The views of a scene show one set of named points, each view turned or mirrored, shifted and resized as a whole, with a little noise and some points left out.

Scene 1
View 1
<196>: | -11 | -14 |  20 |  31 |  10 |  24 |   0 |  20 |  12 |  15 | -22 | -18 | -26 |   3 | -10 | -23 |   7 |  -2 | -24 |   0 | -12 |   7 |  -3 |
<125>: | -27 |   1 | -19 |  24 |   7 |  13 | -36 |  19 |  14 |  19 |  -4 |   5 |  24 |  26 | -10 |  -6 | -13 | -15 | -25 |   0 |   5 |   3 |  29 |
<76>: | -14 |  10 |  -1 |  34 |   8 |  18 | -15 |  19 |  10 |   8 |  -1 |  -4 |  27 |  11 | -12 |   2 | -25 |   4 | -23 |  -4 |   3 |  11 |  10 |
<107>: |   6 |   7 |   5 |  53 |   6 |   2 |  -5 |  21 |  -7 |  22 |  -8 |  -5 | -10 |   4 |  -2 | -25 | -23 |   1 | -23 |  -6 | -16 |  27 |  -5 |
<84>: | -14 |   1 |   1 |  30 |   2 |   8 | -14 |  29 |   9 |  16 | -17 |  -3 |   9 |  14 |   1 | -13 | -16 |   3 | -22 |  -8 |  -9 |  13 |  12 |
<173>: | -21 |  -6 |   6 |  23 |  22 |  45 | -16 |   6 |  20 |   1 |  -1 | -14 |   8 |  11 | -31 |   2 |   4 |  -6 | -25 |  12 |  10 |  -5 |  11 |
<146>: |  10 |  -1 |   9 |  53 |  14 |  11 |  -1 |  16 |  -8 |  23 |  -8 | -11 | -30 |   4 |  -9 | -33 | -10 |  -5 | -23 |   3 | -18 |  26 | -11 |
<20>: |   3 |  -2 |  -2 |  49 |  15 |  16 | -12 |   8 |  -5 |  23 |  -2 |  -7 | -20 |  10 | -15 | -26 |  -7 | -16 | -26 |   5 | -12 |  19 |  -1 |
<74>: | -21 |  -2 |   4 |  26 |  10 |  23 | -16 |  18 |  17 |   5 | -11 |  -7 |  14 |  12 | -16 |  -3 | -10 |  -1 | -22 |  -1 |   2 |   1 |  13 |
<206>: |  -3 |  -8 |   8 |  40 |  13 |  20 |  -9 |  16 |   3 |  18 | -13 | -10 | -24 |   8 | -12 | -26 |   0 |  -8 | -25 |   2 | -12 |  14 |   1 |
<52>: |  -9 |  -9 |  -4 |  37 |   5 |   6 | -14 |  23 |   4 |  27 | -18 |  -2 | -20 |  17 |   0 | -29 |  -3 | -14 | -25 |  -2 | -16 |  14 |   9 |
<34>: | -20 | -11 |  -6 |  29 |  17 |  32 | -25 |   3 |  13 |  17 |  -3 |  -7 | -10 |  19 | -23 | -17 |   8 | -24 | -32 |  12 |   0 |   1 |  17 |
<195>: | -16 |  -2 |   7 |  24 |  -1 |   9 | -10 |  34 |  16 |  10 | -24 |  -7 |  13 |   9 |   2 |  -8 | -13 |  10 | -21 | -11 |  -6 |   6 |   9 |
<67>: |   9 |  15 |  13 |  52 |   2 |  -6 |   3 |  31 |  -9 |  12 |  -9 |  -4 |   8 |  -3 |   5 | -15 | -39 |  19 | -16 | -17 | -14 |  31 | -11 |
<241>: |   7 |   2 |  16 |  52 |  22 |  27 |   1 |   6 |  -1 |  11 |   1 | -15 | -19 |  -2 | -24 | -18 | -10 |  -2 | -24 |   7 |  -8 |  21 | -11 |
<38>: |   2 |   6 |   8 |  46 |   4 |   4 |  -3 |  29 |  -3 |  16 | -12 |  -5 |   2 |   3 |   0 | -17 | -26 |   8 | -19 | -10 | -13 |  22 |  -4 |
View 2
<206>: |  -7 |   5 | -20 |  11 |  -7 |  -5 |   0 | -10 |  18 |   2 | -15 |  13 |  16 |  -7 |  25 |  -9 | -13 |  14 |  -6 |  20 | -37 |  -5 |  27 |
<196>: | -10 |   5 | -32 |  19 |  -9 |   0 |   4 | -17 |  12 |   5 | -23 |  14 |  12 |  -6 |  30 |  -2 | -13 |  13 |   3 |  23 | -29 |   2 |  28 |
<125>: |   9 | -32 |  -2 | -10 |   0 |  -8 |  -3 |   5 |  -2 |   5 | -34 |   7 |  20 |  12 |   6 | -41 |  -1 |  -4 |  22 |   3 | -40 |   2 |  16 |
<67>: | -36 | -16 | -18 |  -5 |   8 | -31 |  -9 |  -5 |  30 |  -4 | -19 |  12 | -14 | -14 |  10 |  -9 |  -6 |  19 |  -3 |  13 |  -1 | -33 |  24 |
<38>: | -24 | -14 | -17 |  -2 |   2 | -22 |  -8 |  -7 |  23 |   0 | -20 |  11 |  -3 |  -9 |  11 | -14 |  -8 |  14 |   0 |  13 | -14 | -22 |  26 |
<195>: | -15 | -26 | -27 |   5 |  -2 | -12 |  -2 | -10 |  12 |   9 | -36 |  17 |  -1 |   2 |  16 | -18 |  -6 |   8 |  21 |  15 | -13 |  -2 |  25 |
<146>: | -14 |  10 | -14 |   7 |  -4 | -14 |  -2 |  -7 |  26 |  -5 |  -8 |  11 |  10 | -15 |  24 |  -6 | -15 |  20 | -20 |  22 | -34 | -21 |  28 |
<84>: |  -4 | -27 | -24 |   2 |  -5 |  -9 |  -4 |  -5 |   8 |   9 | -37 |  19 |   5 |   3 |  13 | -26 |  -9 |   7 |  21 |  19 | -27 |  -4 |  29 |
<107>: | -12 | -10 | -12 |  -4 |  -2 | -22 | -10 |   1 |  24 |  -5 | -18 |  17 |   2 | -11 |  11 | -22 | -12 |  19 | -10 |  18 | -34 | -27 |  33 |
<52>: |   3 |  -8 | -20 |   4 | -10 |  -9 |  -6 |  -5 |  16 |   2 | -23 |  20 |  12 |  -5 |  17 | -22 | -17 |  14 |  -1 |  24 | -44 | -10 |  36 |
<34>: |   9 |  -2 |  -4 |   6 |  -5 |   4 |   3 |  -4 |   2 |   5 | -20 |   7 |  33 |   5 |  25 | -21 |  -5 |   0 |   5 |   8 | -52 |  10 |  16 |
<20>: |  -7 |   6 |  -6 |   0 |  -5 | -10 |  -3 |  -5 |  18 |  -5 | -11 |   8 |  21 |  -8 |  20 | -14 | -11 |  12 | -16 |  14 | -43 | -14 |  24 |
<241>: | -22 |  15 |  -8 |   9 |  -1 |  -7 |   4 | -12 |  20 |  -1 |  -4 |   1 |  16 | -10 |  30 |   1 |  -5 |  12 | -14 |   9 | -28 |  -8 |  14 |
<74>: | -15 | -24 | -16 |   4 |   2 |  -3 |   3 | -10 |   3 |  10 | -35 |   6 |  11 |   7 |  18 | -16 |   2 |  -1 |  29 |   5 | -14 |   7 |  13 |
View 3
<34>: | -10 |  -5 | -26 |  36 |  14 |  22 |   3 |  19 |  -3 |   0 |  -5 |  26 |  -3 |  19 |  22 |  -3 |   8 | -13 | -24 |   3 | -16 |   4 |  17 |
<84>: |   0 |  -8 | -35 |  31 | -12 |   2 |   0 | -10 |  14 |   0 |   7 |  20 | -24 |  20 |  10 | -27 |  16 |  -3 |   4 | -11 |  -9 |  -4 |  14 |
<107>: |  14 |  -4 | -24 |  19 |  -9 |  13 |  -6 | -16 |   5 | -12 |   3 |  21 | -24 |  12 |  19 | -46 |   0 |  14 |  -5 | -19 | -19 | -14 |  27 |
<206>: |   1 |   3 | -15 |  25 |   2 |  30 |  -3 |  -3 |  -6 |   0 | -10 |  17 | -18 |  10 |  22 | -24 |  -1 |   6 | -11 |  -8 |  -2 |   3 |  14 |
<76>: |   8 |  -7 | -39 |  38 |  -1 |   1 |   0 |  -2 |  17 |   4 |  25 |  28 | -15 |  16 |   8 | -24 |  13 | -19 |  -5 |  -6 | -16 |  -8 |  -8 |
<173>: |  -4 |  -1 | -27 |  46 |  15 |  23 |   3 |  18 |   5 |  12 |  13 |  25 |  -4 |  13 |  13 |  -1 |  10 | -32 | -15 |   8 |  -3 |  10 | -17 |
<20>: |   7 |   3 | -17 |  23 |  -1 |  28 |  -5 |  -6 |  -4 |  -3 |  -4 |  19 | -19 |   9 |  22 | -32 |  -2 |   7 | -12 |  -9 |  -8 |  -4 |  15 |
<125>: |  -5 | -14 | -45 |  41 |   5 |  -6 |   6 |  13 |  13 |   0 |  16 |  31 |  -4 |  28 |  10 | -11 |  23 | -21 | -13 |  -4 | -31 |  -8 |  21 |
<38>: |  16 |   0 | -26 |  26 | -14 |   9 |  -6 | -20 |  12 |  -3 |  13 |  20 | -28 |  11 |  12 | -46 |   2 |   6 |   4 | -16 |  -9 | -12 |   7 |
<52>: |  -6 |  -4 | -25 |  24 |  -6 |  17 |   0 |  -2 |   0 |  -6 | -11 |  19 | -19 |  19 |  21 | -24 |   6 |  12 |  -8 | -12 | -13 |  -3 |  31 |
<195>: |  -7 |  -5 | -35 |  32 | -15 |   1 |   2 | -12 |  16 |   6 |   7 |  18 | -27 |  22 |   6 | -20 |  18 |  -5 |  13 |  -9 |  -2 |   2 |   6 |
<146>: |  15 |   5 | -10 |  18 |  -4 |  35 |  -9 | -13 |  -8 |  -7 |  -7 |  18 | -22 |   2 |  26 | -43 |  -9 |  19 | -12 | -15 |  -5 |  -6 |  16 |
<241>: |  15 |   7 |  -9 |  25 |   5 |  40 |  -8 |  -4 |  -5 |   1 |   5 |  21 | -17 |  -3 |  23 | -36 | -11 |   0 | -14 |  -6 |   0 |  -1 |  -8 |
<74>: |  -5 |  -4 | -36 |  40 |  -6 |   4 |   3 |  -1 |  17 |  11 |  16 |  23 | -20 |  19 |   3 | -13 |  18 | -21 |   4 |  -1 |  -4 |   5 |  -8 |
<67>: |  25 |  -1 | -28 |  20 | -20 |   9 |  -9 | -33 |  15 |  -4 |  21 |  20 | -35 |   6 |   9 | -59 |   2 |   9 |  10 | -23 |  -7 | -16 |   1 |
View 4
<173>: |  24 |  15 | -24 |  35 | -11 | -31 | -20 | -12 |  -7 |  -1 |  12 |  34 |  16 |  12 |  -8 |  24 |  32 | -32 | -28 | -13 | -13 |  -1 |  10 |
<107>: |  24 |  11 | -19 |   6 | -11 |  18 |   9 |  15 |  18 | -18 |   3 |  36 | -12 | -10 |  -3 |   1 |  -8 |   3 | -35 |   6 |  17 |  -3 | -16 |
<76>: |  21 |  21 | -24 |  18 | -18 |  -5 | -11 |   8 |  16 |  -1 |  -1 |  25 |  13 |   0 |   8 |   3 |  27 | -18 | -36 |  -3 |  -8 |  12 |  11 |
<196>: |  21 |  12 | -13 |  17 |   8 |  -2 |   5 |   5 |  -9 |  -5 |  20 |  37 | -23 |   9 | -21 |  27 |  16 | -15 | -10 |  -3 |   0 |  -7 |  -9 |
<52>: |  25 |   5 | -20 |   6 |  -1 |   7 |  20 |   9 |   9 | -21 |  -3 |  41 | -15 |  -6 | -12 |  11 |  -9 |  -3 | -26 |  11 |  16 | -10 | -17 |
<195>: |  16 |  16 | -19 |   4 |   2 |   1 |  13 |  21 |  10 |   0 |  -3 |  26 |  -9 |   5 |   1 |  11 |  32 | -19 | -21 |   5 |  -3 |   9 |  11 |
<241>: |  20 |  22 | -11 |  28 |  -7 |   7 | -24 |  -5 |  -3 | -10 |  32 |  33 | -10 |  -1 | -14 |  15 |   2 |  -4 | -27 | -15 |   9 |  -5 | -17 |
<34>: |  32 |   2 | -29 |  30 |  -9 | -30 |   1 | -16 |  -5 | -18 |   1 |  43 |  10 |   7 | -13 |  22 |   8 | -24 | -30 |  -2 |  -3 | -15 |  -6 |
<20>: |  27 |  11 | -21 |  24 | -11 |   2 |  -5 |  -5 |   2 | -21 |  14 |  40 |  -7 |  -4 | -12 |  11 | -11 |  -4 | -33 |   0 |  12 | -10 | -19 |
<74>: |  18 |  17 | -22 |  13 |  -7 | -10 |  -2 |  11 |   9 |   4 |  -2 |  26 |   8 |   8 |   4 |  14 |  37 | -26 | -26 |  -3 | -13 |  10 |  18 |
<67>: |  11 |  27 | -11 |  -1 | -10 |  35 |  -4 |  29 |  26 |  -3 |  13 |  21 | -17 | -13 |   7 |  -5 |  10 |   8 | -34 |   0 |  13 |  18 |  -3 |
<125>: |  28 |   4 | -35 |  19 | -18 | -26 |  13 |   0 |  17 | -11 | -25 |  36 |  26 |   2 |   7 |   8 |  18 | -25 | -44 |   8 |  -7 |   0 |  12 |
<38>: |  17 |  19 | -13 |   6 |  -8 |  18 |   0 |  19 |  18 |  -6 |  11 |  27 | -11 |  -8 |   1 |   2 |   9 |   2 | -29 |   0 |   9 |   8 |  -4 |
<84>: |  20 |  12 | -21 |   7 |  -4 |   0 |  12 |  16 |  13 |  -7 |  -6 |  32 |  -3 |   1 |   0 |   7 |  18 | -15 | -27 |   6 |   1 |   5 |   5 |
<146>: |  22 |  16 | -13 |  16 |  -4 |  15 |  -5 |   4 |   2 | -18 |  25 |  38 | -23 |  -6 | -15 |  13 | -12 |   3 | -24 |  -1 |  18 |  -8 | -26 |
View 5
<34>: |  20 |  -5 |  15 |  22 | -37 |  -2 |  33 | -24 |   8 |   0 |   0 |  14 | -22 |   1 |  12 |  31 |  11 | -17 |  24 |   6 |   4 |   0 |  -7 |
<67>: | -24 | -14 |   3 |  -3 | -15 |  30 |  -5 |  -9 | -12 |  -9 | -12 | -18 |  -5 | -10 |   8 |  -6 |   2 | -22 |  25 |  -3 | -36 |   8 |   4 |
<146>: |   0 | -20 |   1 |  -2 | -24 |   5 |  24 |  -9 | -11 |  -3 |  -6 | -12 | -18 |   0 |  12 |  22 |   0 | -42 |  32 |  -9 | -27 |   6 |  -4 |
<196>: |   9 |  -1 |  11 |   6 | -26 |   3 |  31 | -14 | -12 |   1 |   9 |   1 | -26 |  -5 |  11 |  16 |   6 | -38 |   6 |   2 | -16 |   2 |   7 |
<125>: |  10 |   4 |  16 |  21 | -35 |  12 |  20 | -25 |   7 |  -4 |  -3 |  12 | -14 |  -7 |   5 |  17 |   9 |   4 |  23 |  13 |   8 |  10 |  -6 |
<173>: |  19 |  -8 |  26 |  33 | -34 |  -5 |  15 | -25 |  12 |  -2 |   3 |  19 | -18 |  -6 |  14 |  20 |  19 | -14 |   4 |  12 |  -7 | -19 |  -1 |
<241>: |   4 | -27 |  11 |  10 | -24 |  -4 |  13 | -12 |  -2 |  -4 |  -4 |  -6 | -19 |   0 |  16 |  22 |   7 | -41 |  22 |  -6 | -31 | -11 |  -2 |
<76>: |  -6 | -14 |  16 |  18 | -26 |  15 |  -3 | -19 |   7 |  -6 | -11 |   1 |  -5 |  -7 |  10 |   9 |  12 |  -6 |  22 |   7 | -16 |  -5 |  -3 |
<52>: |   3 |   1 |   4 |   2 | -28 |  12 |  35 | -17 |  -9 |  -1 |   0 |  -3 | -19 |  -3 |   7 |  19 |   1 | -23 |  30 |   2 |  -6 |  18 |  -2 |
<74>: |   0 |   3 |  19 |  24 | -27 |  13 |   3 | -21 |   3 |  -4 |   3 |  10 | -12 | -14 |   9 |   2 |  14 |  -3 |   3 |  15 |  -7 |  -4 |   5 |
<84>: |  -5 |   5 |  10 |  11 | -25 |  19 |  13 | -18 |  -5 |  -3 |   0 |   0 | -11 | -11 |   6 |   4 |   6 |  -8 |  19 |   7 |  -9 |  12 |   2 |
<38>: | -15 | -11 |   6 |   2 | -19 |  23 |   7 | -12 |  -9 |  -6 |  -5 | -11 |  -8 |  -9 |   8 |   3 |   3 | -20 |  26 |   0 | -26 |   8 |   1 |
<206>: |   6 |  -9 |   7 |   5 | -27 |   3 |  28 | -15 |  -7 |  -3 |   3 |  -2 | -21 |  -2 |  11 |  21 |   3 | -34 |  22 |  -3 | -16 |   4 |   1 |

Which points are out of place in each view (at most two, in the order of its rows)? Write none if all are in place.
view 1 => <107>, <74>
view 2 => <84>
view 3 => <20>
view 4 => <52>
view 5 => <125>, <76>
